A landscape with many peaks, sampled at points; each row gives a point and its height.
A climber steps from a point to the highest of its 2 nearest points, and stops where none of them is higher. Distance is the straight distance between rows; heights are no part of it.
mul (h 1.58): [128  89 154 171 140 122 144 101 122 130 120 104 221 132 149 100 136 127
 100 123]
Bavez (h 3.52): [130 123  76 176 114 116 134 130 156  98 126 138 112 145 159 141 114 120
 127 147]
Zekin (h 5.88): [133  77  76 162 137 159  71 158 159 160 122 138 111 136 148 131 124 179
 177 202]
kif (h 4.40): [144  93 142  94 108  68 175 149 159 123 125 132 101 121 106 146 111 111
 111 115]
posum (h 3.30): [109 125  74 128 132 116 123 135 185 135 146 169 110 164 130 171 125 136
 102 170]
tiba (h 2.44): [140 150 136 128 164 152 112 128 144  63  81 100 100 103 110 122  93 147
 174 121]
dul (h 2.83): [110 124 132 136  79 183 145 104 180 100 160 148 135 144 136 130 175 157
 118 112]
turov (h 6.19): [102 141 139  95 125 186 145 126 106 129 164 128 112 139 138  92 145 179
 121 108]
tel (h 3.58): [128 134 213 145 109 111 105  99  89 131 149 119 181 135  84 104 151 115
 145  73]
rofe (h 3.71): [ 87 131 124 147 125 123 132 116 103 158 112 128 151 100 111 118 179  60
  99 112]
beret (h 5.14): [111 118 194 119 126 168 156 113 100 125 113  94 155 106 148 112 211 121
 127  99]
namun (h 1.56): [138 142  94 112 110  83 124 141  83 164 176 116  90 155 203 152 157 111
 135 163]
sedo (h 2.68): [171 116 164 129 129 155  98 116 108 165  95 137 157 146  94  88  87 211
 170 100]
Bikek (h 2.65): [139 165  89 153  86 149 123  97 147 128 168 125 129 163  86 112 120 175
 180  98]
ruru (h 1.30): [102 107 158 132 121 110 150 153 109  92 140 120 101  89 203 124 160 104
 119 164]
Rukoz (h 0.84): [141  98 208  94 175 121 108 141 157  78 107  86 150 100 151 139 158 160
 142 149]
nuf (h 5.47): [110 143 110 107  85 113 189 145 143  96 128  87 108  96 144 134 165  78
 146 107]
nefu (h 4.06): [116 100 156  80 134  88 156 164 129 150 122 150 107 128  61 107  71 134
  95 115]
Zurim (h 3.37): [104 113 152 121 164 112 101 108 151 130 130 169 165 146  90 145 129 119
  62 144]
gumuv (h 3.91): [142 125  66 134  92  97 157 184 123 160 117 138  61 128 184 130  84 128
 143 135]
Tifo (h 4.59): [126 168  97 140 130 153 149 101 138 106 108  78 143 106 103 137 160 113
 172 105]
Revu (h 6.55): [ 94 105 113  73 148 136 124 174 129 148 143 129  76 103 149 135 137 143
 119 171]
vulim (h 1.99): [134 147 115 139 147  83 151 104 119 127 162 120 162 150 105 119  83 108
  99 116]
Gupur (h 5.82): [127 164 184 137 112 175 137  82 121  85 134 104 168 132 136 142 210 102
 134  95]
sul (h 2.47): [139 164 146 137  79 125 115  94 138 100 189 138 143 163  88 122 122 133
 127  79]
tus (h 2.94): [123 166 101 166  81 100 130 135 121 116  81 174  74 113  97 122  94  64
 143  97]
nad (h 0.31): [136 104 139  89 200 160  74 134 137 164  87 157 141 113 102 143 107 156
 103 169]
Boni (h 1.75): [181 117  99 126  92  89 175 121 115 166 144 120 126 170 201 157 152 126
 126 138]
vop (h 2.97): [ 86 140 166 149  93 171 118 122 169  77 140 135 125 109  39  75 116 130
 164  94]
sunes (h 6.10): [143 155 129  84 182 186 105 141  36 197 100 137 119  96 147 118 130 129
 124 126]
nede (h 2.60): [202 137  83 143 115  97 125 106 135 165 130 134 127 189 143 154 104 178
 153 127]
pili (h 3.73): [127 103 196 100 134  86 138 133 103 141 146 143 161 125  80 110  87 147
  92 102]
nurod (h 4.21): [192 138 114 111 148 165 132 120 164 121  81 121 118 151 103 141  92 197
 178 112]
rimuk (h 1.43): [123 146 129 111 116 119 126 133  92 124 143 142  86 127 214 147 188 111
 116 161]
vebu (h 7.32): [107 109  85 109 168 152 112 166 122 147 129 162 103 129 177 152 104 133
  77 180]
sot (h 8.27): [115 117 126 143  90  88 127 142 115 158 169 147 112 153  74 104  91 127
 132 105]
fiket (h 5.72): [102 167 110  79  71 143 177 132 159 120 158 120  93 118 116 156 178  95
 138  89]
Zoka (h 5.04): [167 119  88 119 158 157 147 130 160 129 126  87 149 146 145 122  84 202
 154 136]
Tupu (h 1.98): [169 111 112 111 137 103 140 142 123 176 102 134 127 140 166 154 129 137
 118 144]
peb (h 3.61): [ 76 135 129  83 143 113 126 135 163 114 149 153 107 121  83 155 131 105
  86 133]
duvu (h 1.11): [128  74 168 115 151 132 148 147 139 110 129 112 137 101 190 121 163 158
 111 168]
kapu (h 3.72): [114 120  85 183  81  93 151 165 128  96 109 161  66 122 203 126  93 102
 120 140]
Gurub (h 4.68): [ 61 131  67 169 119 167  96 113 140 141 129 164 131 134 123 108 159 103
 106 160]
kedo (h 3.31): [135 108 218 128 168  97 107 130  75 131 127 125 156 111 135  99  85 135
  91 118]
bimo (h 2.32): [167 116 171 147 119 124 107 128 130 127 125 158 120 148 125 110  91 183
 138 119]
Doz (h 5.16): [161 109 148 139 193 157 106 130 107 127  48 151 154 110 169 141  95 121
  89 148]
resa (h 4.31): [126 164  91 130 115 110 123 110 112 148 137  99 113 125  98 120 145 104
 170 113]
lesuk (h 2.85): [122 181 150 155  62 124 130 134 132  68 124 175  83 106  85 116  98  72
 130  75]
totuv (h 3.08): [179 118 121 107 204 142  86 163  85 144  96  78 138  76 164 129  67 144
 160 168]
nik (h 3.43): [195 152 136 102 154 202 105 124 119 139  73 143 121 144  90 106  63 215
 171 106]
mitum (h 3.16): [117 133  40 167 106  76 104 156 161 135 119 176  80 165 126 147  60  96
 135 148]
Vefes (h 2.61): [ 80  83 131 110  98 156 159 151 186 132 169 128 120 126 123 122 165 163
 101 144]
Zefeg (h 2.27): [170 160 124  97 199 165 126 150 110 102  58  77  96  93 140 146 111 135
 172 127]
Lesi (h 2.15): [130 145 152  96 157 115 138  97 113 109 188 124 166 156 133 139 105 142
  74 106]
Ziv (h 6.33): [152 111 114 115 188 165 112 150 111 144  80 152 123  99 192 160 116 121
  79 198]
lofu (h 2.29): [197 100  77 121 153 127 131 117 129 200 109 124 158 165 139 149 100 166
 128 135]
pem (h 3.26): [ 83 119 188 157 110 150 101  99 129 116 151 125 168 119  57  81 147 131
 133  95]
bebub (h 3.96): [180  97 152 136 203 123  96 140  92 153  74 107 179 106 160 125  60 146
 116 155]
Refe (h 3.04): [ 93 142  78 148  67  85 148 161 173 114 111 179  75 127 104 154  88  84
 124 127]
Pim (h 5.12): [104 106  70 149 135 183  73 143 140 182 113 169 111 142 134 129 150 138
 141 181]
gesit (h 2.82): [156 163  46 127 110 122 125 118 137 138 156 129 104 178 115 147 114 163
 171 116]
vuki (h 2.71): [117 147 115 140 120 150 149 120 171  68 122 121 127 125  87 101  93 146
 154  95]
riguk (h 4.02): [150 154 209 115 132 136 105 102  64 136 113 104 147 122 121 119 156 147
 166  85]
zatid (h 2.58): [158 160 104 112 202 140  88 138 113  96 107  53 123  98 161 130  99 154
 182 166]
rin (h 5.15): [157 143 156 126  93 100 177 111 116 118 121 105 134 117 134 135 159  80
 133  85]
toren (h 4.09): [122 135  55 140 101  95 148 148 106 182 120 120  98 130 133 123 104 103
 144 115]
Mogi (h 3.06): [141 127 100 120 104 140 135  99 179 130 148 148 140 178 108 166 153 155
 120 118]
pev (h 5.37): [139 137 131  92 175 155 110 148  63 159 125  83 107  85 173 130 151 133
 147 149]
Tuv (h 7.21): [135 131 136  95 160 185 125 130  98 167 104 134 119 124 130 111 121 175
 119 109]
gafar (h 3.32): [142 140  83 209 103  63 107 122 131 100 123 162 114 149 125 123  86  99
 134 134]
Senos (h 4.44): [ 87 144 121 113 190 203 126 120 104 124  95  97 152  97 117 108 147 118
 130 119]
tega (h 4.78): [147  95 178 125 104  75 178 131 155  94 112  94 141 110 126 134 162 102
 121 125]
tani (h 6.03): [ 83 148  97  89 124 165 144 137 139 129 131 118  85 103 120 145 172 125
 134 130]
gagas (h 3.81): [ 87 125 152  76 131  97 144 172 156 103 131 139  73  94  52 113  93 113
 107 130]
naza (h 1.69): [126 119 107 151 117  43 127  99 139 135 178 107 175 166 131 153 137  66
 114 155]
Gizor (h 0.56): [138  87 175  93 180 138  78 143 146 130 102 104 132  97  99 136 123 176
 148 166]
Zali (h 3.92): [ 81 135 164 140  98 101 140 111 109 124 175 140 161 122 132 116 172  45
  84 103]
bife (h 7.01): [124  76 110 129 116  87 100 144 184 140 130 101 123 126 106 138 155 151
 163 174]
sesib (h 7.39): [115  91 139 185  74  93 108 130 164 134 143 157 138 144  87 108 124 117
 136 128]
Zuge (h 3.44): [107 117 154 137 153 128 111 105 133 139  84 148 174 103  58 116 140  84
  96 116]
tizap (h 4.54): [147 124 206  91 116 131 126 118  90 158 133 118 130 123 134 132 208 142
 147 110]
gapo (h 1.85): [129 114 119 170 115  78 162  93 120 116 168  98 210 151 134 118 114  85
  93 121]
depu (h 2.63): [141 148 154 149 123 131 112 100 120 111 111 179 127 136 113 128 128 118
 114 110]
misaz (h 5.06): [124 141  97 134 150 177 151 102 125 128 117  83 156 124 159 129 177 129
 131 131]
lolud (h 4.17): [ 75 120 153 142 100 138 130 126 110 145 165 175 131 132 159 115 160  99
  69 132]
panit (h 4.42): [ 71 157  87 157  95 157 139 118 122 119 166 176 119 143 157 120 137  91
  88 129]
rora (h 2.91): [123 131 140 133 157 122 104 130  77 144 127 155 126 123 134 116  89 117
  93 144]
tad (h 4.89): [ 96 151 122  90 192 162 122 151  73 117  86 104 105  72 160 132 148  93
 119 141]
tene (h 4.76): [141 118 164 166  92 116 180 113 152  62 163  65 179 121 165 124 156  95
 156 104]
kabam (h 8.12): [ 95  76 111 187  80  95  88 150 173 130 161 140 114 147 119 133 147 132
 159 177]
Gur (h 5.99): [144 119 119 113 145 132 117 113 165 113 134  80 147 133 122 150 148 173
 165 153]
Firom (h 2.31): [151 176 159 127 128 136 161  97 134  63 182 141 140 162 129 142 117 127
  95  89]
Genep (h 5.24): [141 150 181 175 109 119 126  95 112  73 143 111 163 131 168 125 175  97
 144 118]
tedud (h 8.18): [ 97 140  88 101  66  97 166 140 128 193 166 151 106 161  72 123 109 115
 120  88]

Call two points neighbours if one is among the 2 nearest of the other. Go from one point of each pair to the other, from neighbour to neighbour, staying as high as possible. Name the lowest point that can't be avoided.
kabam, Tuv => toren
kabam, sot => sesib
Tuv, misaz => Senos

Write out the way that a climber takes from each point below.
Zefeg => zatid > totuv > bebub > Doz > Ziv > vebu
Zuge => rofe > Zali > lolud > panit > Gurub > Pim > Zekin > bife > kabam
Gizor => Rukoz > duvu > ruru > rimuk > namun > Boni > Tupu > lofu > nede > gesit
bimo => sedo > nik > nurod > Zoka > Gur > bife > kabam
tiba => vuki > vop > pem > tel > riguk > tizap > beret > Gupur
kif => tega > rin > nuf > fiket > tani > Revu > vebu
